The views of a scene show one set of named points, each view turned or mirrored, and shifted as a whole, with a little noise and some points left out.

Scene 1
View 1
q565: [ -3   0   4  34   9  15  14   5   1  21  10  -6  -1 -22  16   6  -9 -12
 -17   1  -3 -24 -12 -28  -1 -11   1  -2  -6 -11   4   0   0]
q189: [  1  -4   2  20  -6   9   2   4   8   9 -11   2  -9 -11   9   5 -14   7
   4 -15  -9   4  -7 -11   0  11   5 -15  -9   6   4   9   1]
q521: [ -3   4  -7  24   0  13   8   4   9  20  16  -1  -2 -19  16  12  -4 -12
 -13  -6  -3 -18  -9 -21   3  -6   6   8  -2 -10   5   5  -6]
q377: [ -6  -4   7  32  12   9  12   8 -10  16  10  -3 -10 -20  12   7  -9 -16
 -14  -1  -3 -26  -3 -24   8 -14  -4   1  -4 -17   1   1   3]
q456: [ -2   1  -3  24   0  12   6   4   7  16   9  -1  -5 -17  14  10  -7  -7
  -9  -7  -4 -13  -9 -19   4  -2   5   1  -4  -6   4   7  -4]
q579: [ -3   4 -13   7 -13   4  -5   5  12   9   6   7 -13 -10  10  14  -1  -4
   4 -20  -5  -2  -1  -5  13   9   8   7  -1  -3   4  14  -8]
q374: [ -7   0  -5  18   1   3   1   8  -5  11  13   4 -16 -14  10  13  -2 -14
  -5 -12  -2 -19   4 -12  19  -6  -1  10   0 -14   1   9  -3]
q522: [ -5  -7  10  26   7   4   5   9 -14   8  -4   2 -19 -14   8   5 -13  -6
  -1 -10  -6 -15   4 -13  13  -4  -6  -9  -6  -9  -2   6   7]
q151: [ -3   0  -3  23   1   9   5   6   2  15  10   0  -8 -17  13  10  -6 -11
  -8  -8  -4 -16  -4 -17   7  -4   3   3  -3  -9   3   7  -2]
q886: [ -2 -11  16  31   8   7   8   7  -9   7 -16   0 -14 -13   7   1 -20   4
   1 -10  -8  -6  -2 -15   2   2  -4 -23 -11   0  -1   5  11]
q532: [ -9  -2  -2  19   4  -1   0  10 -15   9  14   5 -22 -14   8  13  -2 -19
  -3 -11  -2 -23  10  -9  25 -10  -6  11   2 -20  -2  10   2]
q186: [ -7  -4   1  16  -1  -1  -3  10 -12   6   2   7 -22 -11   7  10  -7  -9
   4 -15  -5 -13   9  -5  22  -1  -4   1  -2 -11  -2  11   2]
q903: [ -5  -5   4  24   3   5   5   8  -7  10   0   2 -15 -14   9   7 -10  -6
  -2 -10  -5 -13   0 -13  11  -2  -2  -5  -5  -8   0   7   3]
q122: [ -4   1  -7  13  -7   4  -2   6   3   9   5   6 -14 -12  10  12  -5  -5
   2 -16  -5  -7   1  -8  13   4   3   3  -2  -5   2  12  -3]
q39: [ -5  -2   7  34  13  11  12   8  -8  18  10  -4  -7 -22  14   7 -11 -15
 -15   1  -3 -27  -4 -25   5 -14  -4  -1  -4 -16   1   0   3]
q707: [ -4  -4  11  38  13  13  15   6  -7  17   2  -6  -5 -22  14   4 -15 -10
 -14   0  -5 -22  -7 -26   0 -11  -3  -9  -7 -10   2   0   6]
q57: [ -1  -3   4  26   2  10   7   5   2  14  -3  -1  -8 -15  12   6 -14  -2
  -5 -10  -7  -8  -7 -17   1   1   2 -10  -8  -2   3   6   2]
q113: [ -5   1  -9   9 -10   2  -5   6   3   6   4   8 -18  -9   8  13  -3  -4
   6 -20  -5  -3   4  -3  18   7   3   5  -1  -5   2  14  -5]
View 2
q151: [  1  -5   7 -11   4  11   5  13   4 -11  -9  -2  -8 -18  -6  -6   2   0
  -1   9   1   6   4   9  -4  17  11  -9  -8 -13  -7  -7  -4]
q57: [ -2   4  -4  -4   5  14   2  14  -1 -11  -3  -9  -5 -22  -4 -17   4   0
  -2   9   1   0  -6   9  -8  16  13  -7   4 -12 -12  -6  -5]
q122: [  8   7   8  -7  14   6   3  18   9  -6 -10   4  -4 -27  -7   1   1  -3
  -6  11   0   0   4   8   1   5  17 -12  -2  -8 -10  -9  -5]
q186: [ 11   1  -1  -7  24  12   9  20   3  -8 -10   7  -4 -23  -9   2  -9   6
  -7  12   2   9   9   8  -6   3  18 -20   9  -4  -8 -12 -10]
q456: [  0  -2   7  -9   0  10   3  11   4 -11  -7  -5  -8 -19  -5  -8   5  -2
  -1   9   2   2   0  10  -3  17  10  -7  -9 -16  -9  -6  -3]
q39: [ -4 -20  -2 -15   0  21  10   8  -5 -16  -7  -8 -13  -8  -5 -14  -5   8
   2   9   3  16   5   9 -14  26   6 -11  -4 -15  -7  -8  -8]
q903: [  3  -1  -3  -6  14  14   7  16   0 -11  -7  -2  -6 -20  -5  -8  -3   3
  -3  11   2   6   1   9  -9  13  15 -14   6  -9 -10  -8  -8]
q522: [  3  -3  -9  -6  19  17   9  16  -4 -12  -6  -3  -7 -19  -6 -11  -7   8
  -4  11   2   9   1   8 -13  11  15 -16  13  -6 -10 -10 -11]
q532: [ 13 -16   9 -17  20  13  14  15   7 -10 -14  12 -10 -14 -10  10 -13   9
  -6  12   2  19  18   8  -7   8  14 -24  -3  -4  -2 -14 -10]
q886: [ -3   8 -20   2  16  19   5  17 -10 -13   0 -12  -4 -22  -2 -25  -1   5
  -3  11   2   0 -11   9 -14  13  17 -11  22  -8 -16  -7 -10]
q113: [ 11  11   9  -5  20   4   2  20  11  -6 -10   8  -1 -31  -8   6   0  -4
  -8  10   0  -1   6   8   2   0  20 -15   1  -6  -9 -10  -6]
q377: [ -2 -19  -3 -13   4  22  11   9  -4 -15  -7  -5 -12  -9  -5 -12  -6  10
   0   9   3  17   6   9 -15  25   7 -13  -3 -13  -5  -9  -8]
q374: [  8  -8   8 -13  14  11   9  14   7  -9 -11   6  -9 -18  -9   4  -5   3
  -5  10   2  12  12   9  -5  10  12 -17  -5  -8  -6 -10  -7]
q189: [  0  19  -4   2  11   9  -3  19   1  -8  -2  -7   0 -31  -4 -15   9  -6
  -5   9   0 -11 -12   9  -3   8  19  -5   9 -12 -16  -5  -4]
q565: [ -6 -15   1 -13  -8  19   7   7  -3 -15  -6 -11 -12 -10  -4 -17   2   3
   3   7   3  10   0   9 -11  29   5  -6 -10 -19  -8  -5  -5]
q707: [ -7 -13  -8 -11  -1  22   8   9  -8 -16  -3 -12 -12 -10  -3 -21  -1   7
   1   9   3  10  -3  10 -15  27   7  -7   1 -15  -9  -6  -8]
View 3
q377: [  8   0  19 -19  26  -1  -2  12  -9  -3   2   4  -3  14  12  15  -1  19
 -15  -8   9 -14 -15   9  -8  -3 -15   9   3 -17  -8 -11  -6]
q122: [  3  -4   3  -1  14  14 -17   6 -12   6   3   6   9   7   3  13  -5   2
   4 -13  -6  -6 -12   1  -5   8  -1  18  16  -6 -18  -7   5]
q522: [  8  -3   9  -1  24   1  -2  13  -8   3   1   4  -1  12   8  14 -11  15
 -11 -18  -6 -11  -7  14  -2  -1  -4  17  10 -16 -12   0  -3]
q456: [  5   0  10 -12  18  11  -8   9 -15  -3  -3   4   6   8   6   8   3   7
  -7  -9   0 -10 -16  -6  -4   6  -8  14   9  -7 -10 -19   3]
q903: [  7  -3   8  -3  22   6  -6  11 -11   3  -1   4   3  11   7  12  -7  11
  -9 -15  -5 -10  -9   8  -2   2  -5  17  10 -13 -12  -6   0]
q374: [  3  -2   9 -12  17   7 -19   6  -7   6  11   7   2  11   8  18  -3   9
   2  -9   4  -8 -16   8 -11   2  -9  13  12 -10 -17  -6  -3]
q189: [  7  -3   0   8  17  15   0  12 -19   0 -13   3  10   5   1   1  -7   2
 -10 -20 -17  -8  -4  -6   8  10   3  23  14  -6 -12 -13  12]
q565: [  8   2  19 -23  24   5   1  11 -16  -9  -5   4   1  12  11   8   6  16
 -18  -5   8 -15 -17  -4  -5   1 -16   9   2 -12  -6 -23  -2]
q886: [ 12  -2   7   7  29   0  14  19 -13  -3 -15   1  -1  12   8   4 -13  17
 -25 -23 -15 -13   0   9   8   0  -3  21   7 -19  -7  -3   2]
q57: [  8  -1   8  -4  22   9   2  13 -16  -4 -10   4   5   9   5   5  -3  10
 -15 -14  -7 -11 -10  -2   3   5  -5  18   9 -10  -9 -15   5]
q707: [  9   1  16 -17  25   1   4  14 -14  -7  -6   3  -1  12  11   9   0  18
 -20  -9   4 -15 -14   1  -2   0 -13  12   2 -15  -6 -15  -3]
q521: [  4   0  14 -20  17  12 -12   6 -16  -4   0   5   7  10   7  11   8   7
  -5  -4   8 -11 -20  -8  -8   6 -12  10   8  -5 -10 -22   2]
q579: [  0  -4   0  -1   9  19 -22   4 -13   7   3   7  13   4   0  11  -2  -4
  10 -12  -8  -3 -14  -5  -4  12   2  19  19  -1 -20 -12   8]
q532: [  4  -4  10 -12  19   2 -20   6  -2  10  16   7   0  12   9  23  -7  13
   3 -11   5  -9 -15  17 -14  -1  -8  12  12 -14 -18   2  -6]
q186: [  5  -4   4   1  19   6 -15   8  -5  10   8   7   3  10   6  18 -12   8
   1 -18  -6  -7  -9  16  -6   2  -1  18  15 -13 -17   4  -1]
q39: [  8   1  20 -21  25  -1  -1  12 -12  -5   0   4  -3  14  13  14   1  20
 -18  -7  10 -16 -16   6  -7  -3 -17  10   2 -16  -7 -13  -6]
View 4
q903: [  1  14 -16 -16  -2  -1   9 -16  -1  11 -12  10  13 -10  11  -2   6  10
 -10  10  -7   6   1   8   4  -3   4  -1   8  -5   2   5  -4]
q565: [ 12  21  -7 -15 -14   1   4 -14  11  16 -21   6  23  -6   2   5   5 -10
 -23   1  -2   3  -6  10  -1  -2  14   9   9   8   8  -1  -4]
q579: [-16  11 -25 -23  12   3  -7  -9  -6   9  -4   8  -5  -6  10 -15   0  10
  -3  11 -17  -3   0   4   8 -11   5  15  20   1  14  11  -6]
q113: [-16   9 -27 -21  13   1   0 -11 -11   8  -2  10  -5  -8  13 -15   2  20
   1  14 -18   1   5   4  11 -10   1   7  18  -5   9  12  -6]
q57: [  7  19 -17 -16   2   9   5 -13  -3  15 -14   5  17 -13  10  -1   4   1
 -10   9  -4   2   0   5  -1  -1   3   7   7   0   1   6   2]
q522: [  4  14 -14 -14  -4  -3  14 -17  -3  12 -13  12  15 -11  13   0   8  14
  -9  12  -7  10   3   8   4  -2   3  -7   6  -9  -2   5  -5]
q189: [  3  18 -26 -17  16  18   2 -10 -12  14  -9   3  12 -17  15  -6   1   5
  -1  13  -7  -3   4   0  -1  -3  -4  11   9  -2  -2  12   7]
q151: [  0  16 -13 -19  -5  -1   1 -14   4  12 -14   9  11  -6   6  -4   4   1
 -15   6  -8   2  -3   9   4  -6  11  10  13   3  10   3  -6]
q186: [ -8   9 -18 -17   0  -9  10 -17  -4   9  -8  14   4  -7  12  -8   7  22
  -6  13 -13   9   3  10  10  -7   4  -6  11  -9   6   7  -9]
q532: [-10   7 -12 -17 -12 -20  10 -19   5   8 -10  18   4   0   7  -6   9  19
 -14   8 -14  11   0  14  12  -8  11  -6  14  -6  12   2 -16]
q377: [  8  17  -6 -14 -18  -9  10 -17  10  13 -20  12  21  -4   4   5   9   1
 -21   4  -4   9  -5  13   3  -1  13  -1   8   0   6  -1  -9]
q886: [ 14  20 -18 -11   4  11  16 -16  -9  15 -15   8  24 -20  18   4   7   9
  -5  14  -2   8   5   4  -1   3  -5  -5   0 -10 -12   8   5]
q707: [ 15  21  -7 -12 -14   2  10 -17   7  16 -22   7  27 -10   7   8   7  -5
 -20   4   1   7  -5  10  -3   1   9   2   4   1   0  -1  -2]
q122: [ -9  11 -22 -20   6   0   0 -13  -5  10  -6  10   1  -6  10 -11   2  12
  -5  11 -13   1   1   6   8  -8   5   8  16  -1  10   9  -6]
q521: [  0  17 -12 -19  -7   0  -5 -12   8  13 -16   7  11  -3   1  -4   3  -6
 -19   3  -8  -1  -6   9   4  -6  15  16  15   9  15   2  -7]
q456: [  1  17 -15 -19  -2   5  -1 -12   4  13 -15   6  12  -7   5  -4   3  -3
 -14   5  -8   0  -4   7   1  -5  10  14  13   6  10   5  -4]
View 5
q521: [ -3  25 -21  17  -7  11   3  11  -6  16 -15  -5  11  -4  11  -1  -6  -9
 -17  -7 -22   4  -1 -16  -1  -2 -15   5  -1  -5 -10 -12   2]
q122: [ -4  10 -12   9 -14   5  10   6  -2  23  -6  -1  15  -1  -5  13   0   2
 -20   0  -9   2   2  -2   5  -5  -7   4   9  -9  -4 -11   1]
q377: [-11  15 -28  10   2  -2   7  11  -1  21  -7 -10   4 -14  15  -6  -6  -5
  -2 -13 -32   7   4 -18  -5  -2 -12  -8   9  -9 -14  -7  -6]
q579: [  0  14  -8  11 -19  11   9   5  -3  21  -9   2  19   4  -9  18   1   1
 -28   4  -3   0   0  -1   7  -7  -8  10   4  -9  -1 -14   4]
q522: [-14   4 -19   2   0  -6  11   9   2  27   5  -6   7  -9   2   5  -2   4
  -3  -5 -21   2   6  -3   6  -4  -4  -8  15 -10  -9  -5  -8]
q39: [-12  17 -28  11   4  -1   5  12  -1  20  -8  -9   3 -15  17  -7  -7  -6
  -2 -13 -33   5   3 -18  -3  -2 -12  -6   7  -7 -15  -7  -7]
q151: [ -5  17 -19  12  -7   7   7   9  -4  20  -9  -5  10  -5   6   3  -4  -3
 -14  -5 -19   3   1 -11   1  -3 -10   2   5  -8  -9 -10  -1]
q186: [ -8   0 -16   1 -13  -6  15   5   5  28  -2  -2  10  -7  -7  14   3   6
 -11  -2 -15   4   5  -4   0  -7  -5  -6  17 -15  -5 -10  -1]
q456: [ -6  22 -18  15  -5   9   4  11  -6  18  -8  -5  12  -4   8   1  -6  -6
 -15  -5 -19   2   0  -9   6  -2 -12   5   3  -5  -9 -10  -2]
q189: [-10  19  -8  11  -2   9   5  12  -8  22   8  -5  16   3   1   8  -6   1
 -14   2  -9  -4   1   8  23  -2  -3   8   4  -1  -6  -5  -6]
q707: [-15  20 -25  11   9   0   3  15  -3  19   0 -12   4 -13  18  -9  -9  -6
   1 -12 -31   2   3 -12   6   1  -9  -5   7  -4 -16  -3 -11]
q113: [ -2   6  -9   7 -19   5  12   4   0  24  -5   1  16   1 -11  18   3   4
 -23   3  -6   1   2   2   6  -8  -6   4  10 -11  -1 -12   3]
q374: [ -4   8 -21   7 -15   0  11   5   2  23 -13  -2  10  -8  -1   8   1  -1
 -16  -5 -20   7   4 -14  -7  -6 -12  -3  11 -13  -6 -13   2]
View 6
q579: [ 12   3  -4 -14 -15 -26   3   0   5  -7 -14   9  25  16   2  14   2  11
 -14   0 -14  -3   5  -6   1  13 -12   1 -14  -7 -11  -3  10]
q707: [ -3 -16  10   7 -10  -7   0   7   4   7 -22 -14  10   7 -16   9 -14   2
  16 -28 -24  -7   2  14 -21  -6   1   7  -5   1 -13   3  11]
q151: [  2  -8   2  -1 -12 -22   1   1   4   2 -18  -6  17  14  -7  11  -6   6
   3 -16 -21  -5   4   0 -11   5  -5   4  -7   1 -11   0   9]
q374: [  2  -2   1   0 -13 -28   2  -6   5   4  -9  -5  14  14  -8  11  -3   6
  -1  -7 -17  -5   1  -2  -9   9  -4   2 -10   9  -6  -1  -3]
q122: [  8   0   0  -9 -14 -21   3  -1   6  -4 -12   5  20  12  -2  13  -1   9
  -7  -2 -15  -5   3   0  -3   7  -8   3 -15  -2  -9  -1   5]
q57: [  4  -9   6  -4 -12  -6   2   8   5  -2 -19  -1  19   8  -8  12  -9   7
   5 -16 -20  -6   2  11 -12  -3  -5   6 -11 -10 -16   1  15]
q39: [ -4 -15   8   9 -10 -17   0   1   4  10 -18 -17   8  11 -16   8 -13   2
  14 -25 -23  -6   2   8 -22  -1   2   5  -3   8 -10   0   5]
q377: [ -5 -13   8   9 -10 -17   1  -1   5  10 -15 -16   7  11 -17   9 -10   2
  14 -22 -23  -7   1   8 -21  -1   2   6  -5  10  -9   1   2]
q532: [  2  -1   2   4 -12 -28   2 -12   8   7  -2  -7   8  13 -10  12  -2   5
   1  -2 -14  -5  -1   0 -11   8   0   4 -12  17  -1   0 -14]
q886: [  5  -8  13  -3 -15  11   5  10   7  -2 -12   2  13  -3 -10  13 -12   6
   8 -10 -15 -10  -4  23 -15 -15  -1  11 -20 -12 -16   5   8]
q565: [ -3 -17   6   6 -10 -18  -1   5   2   7 -25 -16  14  14 -14   8 -12   3
  15 -30 -27  -5   6   5 -20   1  -2   5   0   1 -14   1  16]
q113: [ 12   5  -1 -12 -15 -21   5  -2   7  -6  -8   9  21  12   1  14   2  11
 -12   5 -11  -4   1  -1   0   8  -8   2 -18  -4  -9  -1   3]
q189: [ 11  -3   5 -14 -15  -1   5  13   5 -10 -19  10  24   5  -1  14  -6  11
  -4  -8 -16  -6   2  11  -5  -4 -10   7 -17 -19 -18   2  20]
q903: [  4  -6   6  -1 -14 -11   3   2   7   0 -11  -2  13   7  -8  11  -7   6
   3  -9 -16  -6  -1   9 -12  -2  -3   7 -15   0 -10   2   3]
q521: [  2 -11   0  -1 -10 -29  -1   2   1   2 -25 -10  19  20  -8   9  -6   6
   3 -23 -24  -4   8  -4 -11  11  -6   2  -1   0 -13  -2  16]
q186: [  6   1   4  -4 -14 -16   5  -5   9   0  -2   3  12   8  -6  13  -3   8
  -4   4 -11  -6  -3   7  -7   2  -2   5 -19   6  -6   0  -9]

In a view up to two points have been moved. Name them for each view, in the order of its rows, or write -.
view 1 | -
view 2 | q532
view 3 | q886, q707
view 4 | q113
view 5 | q189
view 6 | -

Scene 2
View 1
q170: [-20  -4  15   2   6  -4   7  -2   3  -3 -11  13   1  -8   7  -3 -10 -20
   5  22   1  -6   5   4  -7   0  10  -9  -5 -11  -2   2   7]
q937: [-27 -11  17   3   5  -5   6   0   6  -4  -3   4 -10 -22   0  -5 -11 -14
   1  25   4   1   1   8  -1  10  21  -9  -7 -14  -7   8   6]
q307: [-24 -15  23   2   2   3   4   2   6  -4  -1   0   8 -24  -3  -3   5 -10
 -15   9   5   2  -9   7   4  11  17 -15  -8 -11 -13   7   7]
q334: [-26  -2  12  10  12  -3   9  -1  12  -1  -9  14  -8  -8  16  -9 -25 -26
  14  36   3  -8   4   5  -9   1   3  -6   4 -11   0  -3   6]
q470: [-25  -8  15   1   5  -7   7   0   3  -3  -6   8 -10 -17   1  -4 -12 -16
   6  25   2   0   4   8  -3   6  20  -8  -8 -15  -5   8   6]
q82: [-31 -12  18   7   9  -5   6   1  10  -3   0   3 -13 -27   4  -9 -17 -15
   2  29   6   2  -3   9   0  13  19  -9  -1 -14  -9   8   6]
q433: [-18  -5  18   1   3   1   6  -1   4  -4 -10  11  11  -8   4  -1  -1 -18
  -4  14   2  -5   0   3  -5   1   7 -14  -6  -9  -4   0   7]
q256: [-17  -3  14  -2   3  -5   7  -2   0  -5 -13  14   6  -5   5   0  -6 -19
   4  19   0  -5   6   4  -8  -2  11 -10  -8 -11  -1   2   8]
q142: [ -8  -1  14 -17  -8  -9   8  -4 -17  -8 -19  18  15   4 -10  11  11 -16
  -1   5  -7  -6  17   1 -10  -9  20 -12 -24 -11   2   7   9]
q952: [-20  -5  15   0   4  -4   7  -2   1  -3 -11  12   1  -9   4  -2  -9 -19
   5  22   0  -5   5   4  -7   0  12  -9  -8 -12  -2   3   7]
q901: [-19  -5  16  -3   2  -5   7  -2  -1  -5 -11  11   3  -9   1   0  -4 -17
   1  17   0  -3   5   5  -6   1  15 -11 -10 -12  -3   5   7]
q989: [-28 -16  25  15   9  12   3   3  21   0   3  -2  16 -24   8  -9   3 -13
 -20  11  10   1 -22   5   6  15   2 -19   6  -6 -16  -2   7]
View 2
q256: [ -2   2  20  -2  13  -4   4   5   6   6  -8  17  -8  -4  -2   0  -5   3
  -8   1 -17  19 -13 -11 -15   2   5  -5  -3  -1   7  10  -1]
q142: [-11   8  25   4  17   1  -6  -5   4   7  -1  22 -15  -2 -11   2 -18  -4
  -4  -7 -23  13 -20 -16  -6   5  12 -12 -10  -4  19  14   5]
q901: [ -4   3  20  -3  12  -4   1   3   5   4  -8  13 -10  -4  -3   4  -6   5
  -7   0 -17  18 -15 -12 -16   3   6  -6  -4  -1   4   9  -2]
q334: [  7  -5  15  -6   7 -13  16  15  10   3 -17  10  -1  -6  10  -3   8  12
 -14   9 -10  27  -5  -7 -28  -3  -3   2   3   2  -8   7  -9]
q170: [ -1   0  17  -4  11  -5   4   7   5   4 -11  10  -7  -5   0   3  -1   7
  -9   4 -12  20 -13 -10 -19   3   4  -3  -2   0   0   8  -3]
q470: [ -2   4  15  -4   5  -9  -2   2   6  -2 -12   3 -14  -4   3  11  -3  10
  -5   3 -17  23 -14 -12 -26   2   6   1  -1  -2  -6   1 -10]
q433: [ -4  -1  15  -6  16   1   0   7  -1   6  -7   9  -3  -8  -8   9  -1   6
  -7   4  -9  14 -17  -7 -12   7   5  -6  -3   2  -1  10   2]
q307: [-10   3  11 -10  13   4 -14   1  -6  -1  -6  -8  -8  -8 -12  26  -1  10
   0   4  -7  11 -24  -7 -14  13   9  -5  -4   1 -13   1  -3]
q82: [  1   2  10 -10   2  -9  -3   5   5  -7 -15  -8 -11  -6   6  18   4  16
  -4   7 -11  23 -14  -8 -30   4   4   5   1   1 -18  -4 -15]
q952: [ -2   2  17  -4  11  -5   3   4   5   3 -10  10  -8  -5  -1   4  -3   6
  -8   3 -15  19 -13 -11 -19   3   5  -3  -3  -1   1   8  -4]
View 3
q82: [ -1  -5  11   7  -7  14   4  -6  -2   0   0 -11  -7  -2  11  -2   7 -15
   3   5 -19  15   0  32  -4  -4  13 -13   6   6  -1  -5  -8]
q901: [  5  12   8  -8   1  18  -6   4   0  -5  -3  11 -15   0  -6  -1   1  -7
   5  -2 -25   2  -1  29   5   1  13 -12 -13   5 -10   1  -4]
q433: [  3  10   8  -1   9  13  -2   1   1  -5  -1   6 -13  -7  -3  -1  -2 -13
  -1  -5 -18   1   1  26   1  -3   9  -9  -9   0   0   3  -7]
q952: [  3  10   8  -6   0  17  -4   2  -2  -4  -3   7 -15   0  -2  -1   2 -10
   2  -2 -26   4  -2  31   2   1  14 -11  -9   5  -7   1  -6]
q307: [  3   5   9  11  10   5   1   3  10  -5   2  -4  -4 -13  -4   1  -3 -12
   8   4   0   6   7  19   2  -8   6 -11  -4   1  -2   2  -4]
q256: [  4  12   8  -9   3  18  -5   3  -2  -4  -4  11 -16   0  -4  -1   0  -9
   1  -4 -26   1  -2  30   4   0  13 -11 -12   3  -8   1  -5]
q334: [ -3   3  10 -11  -7  24  -1  -8 -13   1  -4   4 -19   7  12  -5   6 -19
 -12  -9 -45   7  -8  41  -6   4  15  -6   0   0   2  -3 -14]
q170: [  3  10   9  -7   1  18  -3   1  -3  -3  -3   8 -16   0  -1  -2   1 -11
   0  -4 -27   3  -3  31   1   1  12 -10  -9   3  -5   0  -8]
q989: [ -2   3   8  16  20   3   5  -4   8  -3   2  -9  -4 -20   4  -1  -8 -26
  -7  -5  -1   1  10  19  -8 -12   1  -4   2  -8  14   5 -13]
q937: [  2   0  11   4  -6  14   2  -3   1  -1   1  -5  -7  -2   5   0   5 -10
   8   6 -16  13   0  30   0  -3  13 -14   0   7  -5  -3  -6]
q142: [ 12  25   6 -15   6  17 -12  16   4  -8  -3  25 -18   1 -22   2  -3   6
  16   0 -19  -5  -1  24  16   3  13 -17 -27  10 -22   5   4]
View 4
q142: [ -4   0 -10   1 -15  -3  13   1   6 -13  17  -3  -2  -6 -10  -1   1  19
  -2  22  -8  17   1  25  20  13   3   2 -18 -10  13   5 -11]
q952: [  2   2  -3  -8  -6   7   8 -13   1  -7   9  -3   4   3   4  -7  -7  -3
   2   2  -7   2   3  15   9   5  -4   7   0  -4   7   0  -1]
q901: [  1   2  -4  -6  -7   4   9 -10   2  -8  10  -3   3   1   2  -5  -5   1
   1   7  -7   6   3  17  10   6  -3   6  -4  -5   8   1  -3]
q170: [  2   1  -4  -9  -3   7   8 -11   0  -7   8  -5   4   4   3  -8  -7  -6
   2   1  -7   1   3  14   8   4  -5   6   2  -3   5   0  -1]
q334: [  2   5  -4  -9   8  12   5 -15  -1  -3   4 -11  12  11   7 -18 -14 -18
   6  -9  -8  -8   5  12   3   4 -11   4  15  -3   1   1   4]
q82: [ 11   4  11 -13 -10  13   4 -30  -3  -3   0   6   6   9  21  -5  -8 -13
   5  -4  -5  -5   6   9   0  -6  -8  18   6  -2  10  -5   4]
q470: [  7   4   5  -8  -8  10   7 -24   0  -6   4   3   7   7  13  -7  -6  -5
   3   3  -6   2   6  15   6   0  -6  12   2  -5  11   0  -1]
q307: [ 13  -5   7 -20 -20   3   8 -17  -4  -7  10  10 -11  -4  10  12  -3   0
   2   0  -4   1   0   4   4  -7   0  17  -7   2  11 -14   2]
q937: [ 10   3   9 -10 -12  11   6 -26  -1  -5   3   7   4   6  17  -4  -6  -7
   3   1  -5   0   6  12   4  -3  -5  16   1  -3  12  -3   1]
q433: [  3  -4  -5 -14  -8   2   8  -5  -1  -9  13  -4  -5  -2  -1   1  -5  -2
   1   0  -6   0   0  10   8   3  -2   7  -2  -1   4  -6   0]
q989: [ 14 -10   6 -32 -13   2   5 -12 -10  -7  12   5 -17  -4  10  16  -8 -13
   3 -15  -3 -12  -3  -8  -3 -12  -2  19   1  11   1 -23   9]
q256: [ 1  1 -6 -8 -6  4  8 -8  1 -8 10 -5  3  2  0 -6 -6 -2  2  4 -7  3  2 15
 10  5 -4  5 -1 -4  7 -1 -3]
View 5
q470: [  1   9  11 -23   2   7   0  -2 -13  -3  -5  -3  -1   0  13  -2  -1   9
  14 -10  10   3 -12   1   3   7 -17  -2  10   2 -15  -7  -1]
q433: [  8  13   7 -11  -9   7  -7   3  -5  -4   0  -6   5   0   6  -1   0   9
   2  -6   7  -7  -6   8  -5  13 -14  -8   6 -11  -9   4   6]
q82: [  3  13  16 -18  16   9   7  -4 -12  -4  -3   1  -3   2  15   3   6  12
  15  -8   8   4  -8   5   2  10 -12   2   9  10 -19 -15   0]
q307: [  7  14  16 -17  -2  14   1  -2  -2  -3   3   1  -5   6  12  -9   6  11
   3   1  -2   4   2   9  -8  19  -3  -8   3   3 -11  -9   0]
q142: [ -1   2  -1 -29 -39   7 -23   7  -7   1  -6 -13   3  -1   5 -19 -14   3
   3  -9   8  -2 -10  -2  -1  10 -21 -18   5 -19   0  13  -5]
q170: [  4  10   6 -15  -2   5  -6   4 -10  -3  -4  -6   6  -3   8   2  -2   8
   9 -12  12  -6 -13   4   1   7 -20  -5  10  -9 -12   2   4]
q937: [  2  10  14 -22   5   9   2  -2 -11  -3  -3  -1  -3   2  14  -4   3  10
  14  -7   7   5  -8   3   1  10 -13  -2   9   5 -15 -11  -2]
q334: [  6  13   6  -8  16   1   0   3 -15  -5  -6  -4   9  -6  10  17   1  10
  14 -18  20  -8 -20   4   6   2 -25   4  15  -6 -17  -3   9]
q901: [  2   8   5 -20 -12   5 -10   3 -10  -3  -4  -7   3  -1   9  -4  -5   7
   8 -11  11  -3 -12   2   1   8 -20  -8   9 -10  -9   3   0]
q989: [ 15  23  18   2  12  13   6  -1   3  -8   9   4   0   7   8   3  14  14
  -6   4  -5  -5   7  20 -15  23   3  -4   2  -1 -13  -8  11]
q952: [  4  10   7 -14  -1   5  -5   2 -10  -3  -3  -5   4  -1   9   2  -1   9
   8 -11  12  -4 -12   4   1   8 -19  -4   9  -8 -12   0   4]

In a view up to two points have been moved. Name them for each view, in the order of its rows, or write -.
view 1 | q901
view 2 | q256, q142
view 3 | q433, q334
view 4 | -
view 5 | q307, q952
